Each row is a point on a landscape with many valleys, with its height.
A ball rolls from a point to the lowest of its 2 nearest points, and stops where none of them is lower. Distance is the straight distance between rows; heights are no part of it.
z681 height 4.43: [113 110  94 137 127 116 106 141 167 176 148 144 108 142 165 160 145 169
 181 105 166 233]
z856 height 4.01: [136 159 126 118 181 124 153 128 112 106  74 103 122 111 182 118 152 136
  95 137 148  70]
z94 height 3.57: [116 119 141  71 106 111 132 150 170  81 164 153 161 112  58 145 120 102
 114 101  96 113]
z108 height 6.63: [149 198  91 106  95 166 132 151  88  95 139 142  84 136 140 127 146 132
  82 119 128 161]
z391 height 5.15: [112 140 141 165 127 146 148 156 165 183  97 147 167 130 164 130 136 101
 156 161 149 154]
z126 height 3.21: [133  83 103  94 143 141 117  99 143 142 178 129 124  89 131 108 135 161
  87 147 155 116]
z977 height 2.89: [162 117 128  91  82 148 136 154 144 108 148 140 128  75 102 131 105  89
  63 105 126 105]
z727 height 2.27: [162 157 144 132 111 116 117 130 122 105 102 158 180 100  89 131 121  88
  86 129  73  95]
z397 height 1.49: [184 131 130 182 108 125  73  93 130 118 106 168 157 100  97 150 117  78
  51 130 100 103]
z463 height 2.23: [160 113 111 150  95 134  69  93  98 112 143 159 121  99 104 145  68 100
  53  90 105  98]
z414 height 7.15: [116 203 118  92 128 159 164 162  81  82 129 149  99 141 142 128 144  98
 107 128 122 116]
z125 height 4.22: [110 119 163 115 137 141 157 167 167 186  89 108 177 134 129 101 126 115
 190 134 145 140]
z682 height 4.41: [ 74 110 146 102 164  92 136 111 129 143 150 129 159 134 114 137 127 186
 203  96 128 100]
z569 height 4.42: [123 158 149 108 161 158 165  88  93 126  80  96  88  95 174 136 165 145
 105 109 173 100]
z10 height 4.08: [141  96  68 135  94 117  89 129 172 116 174  91 120 137 120 134  91 160
 122 103 153 164]
z667 height 6.13: [187 160 133 143 112 156 112 100  81 146 134  84  93  99 124 128 112 117
  60 142 112 117]
z617 height 4.65: [ 87 122 172 100 156 117 115 124 140 133 182  83 115 136  88 135 101 169
 177  79 145 117]
z420 height 2.26: [102 150 144 130 146 129 137 108  89 136  57 125 161 126 130  92 110 129
 165  92 114  77]
z338 height 7.58: [ 92 191 128 112 139 128 145 152  94  59  93 161 138 145 124 109 138  44
  94 124  92 102]
z517 height 4.00: [123 114 143 100 140  92 169 119 112  49 117 134 132 151  86 104 143 122
 143 132  71  74]
z365 height 3.58: [130 147 149 133 159 134 151 154 117 108  74 100 153 128 145 104 107  99
  99 152 129  59]
z655 height 4.54: [107 147 104 146  95 133 122 165 119 124 104 142 140 154 123 112 110  97
 151 137  94 126]
z952 height 3.13: [ 92 175 106 164 147  99 147  82 116 121  66 158 137 151 159 166 183 144
 194 121 119 141]
z460 height 0.89: [ 84 178 124 179 161  84 169 119 109 110  57 152 107 152 190 189 156  82
 167 128 143 130]
z683 height 2.97: [146 105 151 123 115 138 109 144 158 185 169  74 109 116 102 138  96 153
 125 121 152 170]
z173 height 6.41: [130 151 159 122 129 143 129 170  75 208 144 105 115 110 110 132 114 161
 132 125 109 160]
z252 height 1.64: [137 125 111 177 137  95 139  84 131 102  64 135 125 137 149 139 147 157
 182 120 121 124]
z815 height 4.14: [125  99 137 109 176  74 140  91 148 125 119 109 172 134 124 124 145 176
 181 144 107  95]
z456 height 4.73: [161 164 152 143 132 149 164  72  68 145  87 107  67 101 168 153 167 153
 165 107 167 115]
z747 height 1.33: [ 90 132 164  81 155 158 147 112 152 185 139 109 159 123 104 115 150 176
 160 102 162 172]
z227 height 6.25: [175 142 146 124 124 136 119 139  69 183 163  80  96  90 105 133 109 138
  99 145  88 116]
z780 height 4.24: [151  95 138 118 110 124 153 139 166 129 109  92 120 133 139 135 119 139
 180 121 176 149]
z920 height 6.16: [137  56 117 152 103 111 167 154 176  41 101 121 133 164 101 109 109 117
 167 119 125 133]
z353 height 3.54: [118  88 102 122 163 130 110  52 129 141 130 108 143 105 133 121 128 173
 108 122 158 122]
z40 height 6.11: [145 101 153 111 161 103 174 121 113 163  92 162  79  90 174 150 167 136
 175 136 173 110]
z739 height 4.87: [103 162 107  80 139 123 149 185 122 144 161 152 143 104 121 118 130 142
 106 145 102 147]
z448 height 6.34: [167 107 120 178 109 168 109 132 132 168 175 140  84 124 152 144 147  90
 108 183 144 157]
z927 height 3.56: [143 110 110 133 122 153 166 137 164 115 102 122 113 122 164 122 138 117
 118 137 192 124]
z479 height 4.78: [ 96  85 127 145  74 154 102 128 137 156 171 153 129 120 121 118  97  99
 123 121 137 144]
z589 height 1.48: [ 99 120 121 118 132 140 151 120  77 118  91 143 102 122 156 121 139 123
 170  97 140 102]
z301 height 2.78: [149  83  85 115 109 120  82 119 127 127 174 131 110  85 119 126  77 139
  55 124 133  98]
z323 height 5.06: [ 93 151 137  75 130 149 134 125 141 102 118 103 170 136  83 100 105 141
 138  68 142 144]
z92 height 5.79: [107 186  91 164 150 139 113 117 126 135  51 123 170 135 160 102  95 135
 105 118 141 130]
z680 height 6.46: [ 96  91 110 111 101 101 165 174 138  67 137 149 112 150 104  92 120  87
 177 130 116 129]
z422 height 3.92: [164  78 113 133 151  65 123 150 105 121 168 135  74 124 175 131 126 142
 148 159 110  87]
z732 height 5.63: [148 114 152 119 148 187 143 144 107 191 167 101 102  67 125 109 122 122
  76 143 164 119]
z196 height 7.49: [112 181  54 159 152 105 105 126 105  67  90 150 124 173 165 128 123 123
 104 127 121 133]
z520 height 4.61: [135 121 135 132 104 131 126 125 136 136  95  67 147 125 124 126  95 164
 157  88 154 129]
z315 height 4.74: [112 168 127  93 169 101 148 192 119 118 143 142 124 117 155 114 131  98
 115 176  89  93]
z932 height 3.24: [140 113 152 121 144 108 133 130 138 110 110 106 177 118 108  89 102 130
 116 161  93  63]
z541 height 2.95: [152 178 154  99 140 142 113  91 103 134 108 149 172 106  93 118 121 130
  43 130 105 111]
z540 height 6.62: [144 152 174  99 159 128 158 153  91 187 136 120 117 115 138 115 139 141
 164 153  98 120]
z604 height 5.19: [132 102 120 192  84 112 120 153 149 112 110 143 142 136 131 127  95  77
 120 151 100 106]
z691 height 3.65: [ 62 163 167 175 167 125 170 132 115 131  64 106 135 166 200 190 183  79
 133 129 148 124]
z245 height 7.10: [ 87 131 151 120 168 102 164 152 131 173  95 163 135 126 156 127 162 112
 217 145 108 115]
z989 height 5.87: [111 138 111 141 124 162 115 163 141 168 176 165 108 121 154 116 139  98
  75 176 133 148]
z571 height 4.75: [167  92  63 136 100 110 116 145 159 113 168 113 102 157 149 134 128 152
 148 159 151 159]
z31 height 4.15: [ 87 141 140  59 122 139 119 169 161 128 186 159 167 117  70 127 126 134
 104 115  99 166]
z765 height 8.27: [144 129 178 159 137 148 165  68 114  80  59 148 135 170 113  89 168 122
 156 121 133  92]
z290 height 5.44: [123 101 148 143 146 202 143  94 100 186 144 130  81  87 157 128 156 110
 102 149 162 120]
z66 height 7.24: [145 171  94 122  96 153 119 123 168 122 129 136 169 153 105 124 130 134
  95 152 128 180]
z131 height 3.71: [176  85 117 137 132  85 121 113 116 117 148  96 106 122 141 123 101 176
 133 140 120  84]
z464 height 6.28: [135 131 171 116 125  78  93 119 136 148 199 121 156  98  54 160 105 144
 111 107  56 103]
z840 height 5.81: [148 120 118 169 114  89  81 129 156 109 141  86 155 141 121 151  87 172
 133 136  88 134]
z678 height 8.13: [ 97 151 161 153 170 134 156  99  95  66  61 144 137 178 139 114 179  76
 131 126 125  74]
z457 height 2.24: [179 128 128  99  66 137 147 139 131 107 167 162 104 105  90 154 147  94
  97 126 102 127]
z868 height 5.89: [153  59 116 170 107 118 122  97 185  70 100 106 160 160 106 106 115 137
 151 129 126 139]
z491 height 7.00: [153 151 118 211 112 161  78  80 113 122 118 128 108 169 158 155 143  79
  83 144 132 120]
z160 height 3.45: [ 87 106 172 122 117 131 121 160 172 171 143 119 198 119 105 114  89 105
 162 132 118 119]
z890 height 3.76: [181 100 122 143 132  83 155 143 118  44 108 132 120 141 111 105 139 123
 118 160  83  72]
z157 height 5.28: [121 117 109  75 123 136 142 193 147 132 140 146  73 133 155 122 147 137
 158 116 186 173]
z512 height 4.44: [115  60 147 114  97 126 118 141 148 118 177 122 103 131 106 133 110 123
 145 100 145 115]
z631 height 3.49: [155 136 103 139 128 167 111  83 100  85  86 115 104 133 136 109 127 117
  93 102 175 107]
z830 height 3.51: [185 117 131 129 139 106 137 109 110 100 133 113 121 116 131 117 126 137
  86 166 107  69]
z489 height 4.33: [ 84 178 130 156 140 163 160 138 124 114  62 129 134 152 174 131 151  88
 123 127 170 114]
z331 height 6.50: [100 101 143 114 143 145 114  57  98 172 189 147 130 113 105 117 165 159
 129 136 107 134]
z176 height 5.86: [157 167 145 133 120 187 145 161 108 161 130  84 106  85 145 127 124 118
  51 132 159 130]
z465 height 0.55: [120  92 121 149 115 126 117  83  96  90 108 154 127 152 121 110 127 136
 162 100 121 109]
z790 height 7.89: [ 82 153 119 150 179 109 142 128 107  34  82 141 145 178 127 113 159  37
  82 150 104 103]
z862 height 3.46: [162  89 112 137  66 101  84 115 160 104 223 137 114 128  80 185 109 118
 102 113 107 138]
z638 height 6.01: [139 149  95 119 105 179 125 150  91 147 170 137  62 134 143 143 139 143
 108 109 156 204]
z261 height 3.93: [137 121 165  57  96 119 126 146 148  82 211 112 134 118  62 146 127 145
 123  95 123 122]
z270 height 5.42: [159  84  77 136 140 106 137 112 159 152 150 148  96 135 175 154 167 163
 151 171 166 168]
z404 height 6.10: [128 144 128 120 114  89  90 155 150 135 181 127 162 110 100 155  78 144
 125 115  76 127]
z440 height 5.88: [150  99 132 148 131 100 157 102 156 162 107 161  74 105 186 177 176 148
 162 170 181 146]
z689 height 3.39: [121 190 118 152 105 121 107 144 112 131 121 164 159 131 118 135 112  86
 103 148  53 119]
z497 height 2.31: [105 129 172 104 115 180 114 117 175 180 167  83 151 131  80 119 137 151
 131 125 156 193]
z796 height 6.65: [143 130 140 184  86 174  96  79 116 151 147 135 119 135 126 132 145  82
  99 169 114 128]
z3 height 3.50: [120 108 117 110 174  83 107 152 148 194 137 151 120 119 161 158 156 205
 167 130 162 223]
z894 height 6.39: [116 102 173 106 145 123 105  88 108 182 197 104 142  92  84 141 115 154
 126 127 102 121]
z842 height 2.80: [ 84 108 158 106 125 135 148 146 119 144 103 120 169 119 105  84  93 111
 180 105 104  75]
z793 height 6.68: [109 182  82 192 132 159  98 114 107 121  99 135 133 153 179 141 119 118
  93 131 123 145]
z813 height 4.25: [142 111 107 139 166  79 141 195 129 115 135 139  91 126 177 126 131  92
 149 177 112  70]
z232 height 5.09: [136 167 102 144 117 146 103 108 122 151  85  92 155 141 132 115  87 172
 126 106 127 168]
z740 height 5.56: [141  80 104 197 109  94 113 129 155  61  84 148 149 166 116 103  92 117
 117 148  88 109]
z519 height 3.48: [140 133 132 120  88 134  93 123 172 131 171  79 132 130  80 156  96 150
  98  94 129 170]
z792 height 4.88: [ 90 117 144  73 134 140 115 140 145 130 165  76 135 126 108 121  73 161
 140  47 165 144]
z84 height 3.52: [144 167 148 119 158 153 121  76 135 141  90 117 195 125 105  81 131 155
  74 157 133 111]
z278 height 5.22: [113  96 135 142 132 157 138  52  98 184 145 150  65  96 146 153 166 126
 149 122 158 133]
z105 height 2.58: [127 121 123 114 113 170 163 119 130  66 102 134 135 135 132  99 151  91
 114 126 165  97]
z632 height 2.90: [166  89 135 139  55 125 114 117 142  85 162 151 137 142  81 135 122 108
 107 132  93 131]
z79 height 2.22: [104 113 185  95 170 123 127 132 120 225 145 115 116 117 123 141 162 180
 176 124 152 178]
z326 height 4.20: [123  77 152 103 104 111 142 128 151  51 184 106 105 154  81 134 116 146
 159  85 124 109]
z251 height 6.75: [ 91 113  70  85 123  88 118 153 154  82 149 151 136 133 118  99 118 112
 138 150 113 124]
z781 height 6.84: [125 161 167 121 165 104 172 172  83 157  81 119 110 124 172 134 151 118
 205 134 124  98]
z25 height 4.40: [137 140 144 103 132  88 157 140 100  97 145 134 149 154 123 122 159 133
 188 155  57 111]
z250 height 2.76: [ 89 150 123 119 158 152 172 162  96 140 112 140  84 133 187 130 158  97
 139 116 165 130]
z685 height 4.76: [115 100 130  70 146  93 155 182 181 123 132 117 123 133 136 113 149 141
 191 136 175 167]
z907 height 5.65: [100 173 127  83  96 149 128 163 138 106  93 143 184 128  82 104  90  90
 106  95 111 134]
z156 height 5.54: [145 156  89 167 123  97  71 130 110 158 123  87 139 112 140 143  78 185
 112 110 102 136]
z892 height 5.11: [127 107 155 116 129 130  90 144 147 179 174 119  78 161 134 176 136 170
 181  92 152 221]
z283 height 3.85: [143 123 119 125 173 112 127  63 138 135  75 122 168 114 131 100 139 170
 127 136 140  91]
z874 height 2.79: [102 107 168 120 182 123  92 171 116 211 158 152 115 110 132 133 160 203
 148 114 156 220]
z248 height 5.00: [164 106 128 167 123 135 132  82  80 169 124 118  66 121 165 166 171 135
 166 137 145 127]
z298 height 3.32: [140  87 149 145  96 109  97  81 149  77 146 156 157 136  47 141 105 115
  91  96  96 115]
z644 height 7.84: [151 184  90 130 104 152 115 123 147  78  91 146 143 163 129 125 130 105
  53 138 144 156]
z187 height 5.32: [110 104  76 152 123 143  98 168 140 172 158 156 125 108 162 123  96 125
 101 146 134 138]
z798 height 6.35: [120 162  98 170 101 163 125 142 182 168 122 136 178 140 149 116 117 111
 118 171 125 182]
z814 height 5.55: [149 113 114  79  92 159 131 155 127 155 172 125  67 158 124 141 133 148
 163 106 169 203]
z216 height 8.07: [ 95 197  80 166 157  87  92 121 118  91  80 166 170 184 138  95 123  98
 113 153  93 129]

Call two points neighbours if one is among the 2 nearest of the other. Go from one point of each pair to the other, from neighbour to neighbour, staying as low as possible. Name the highest point that can't be avoided.
z457 and z105 | z814
z457 and z747 | z519
z460 and z465 | z952

Write out the way that a ball takes from each point below.
z790 | z338 > z414 > z108 > z638 > z814 > z157 > z685 > z780 > z927 > z105
z404 | z840 > z156 > z232 > z520 > z780 > z927 > z105
z793 | z92 > z232 > z520 > z780 > z927 > z105
z644 | z108 > z638 > z814 > z157 > z685 > z780 > z927 > z105
z491 | z796 > z448 > z989 > z187 > z479 > z512 > z326 > z261 > z94
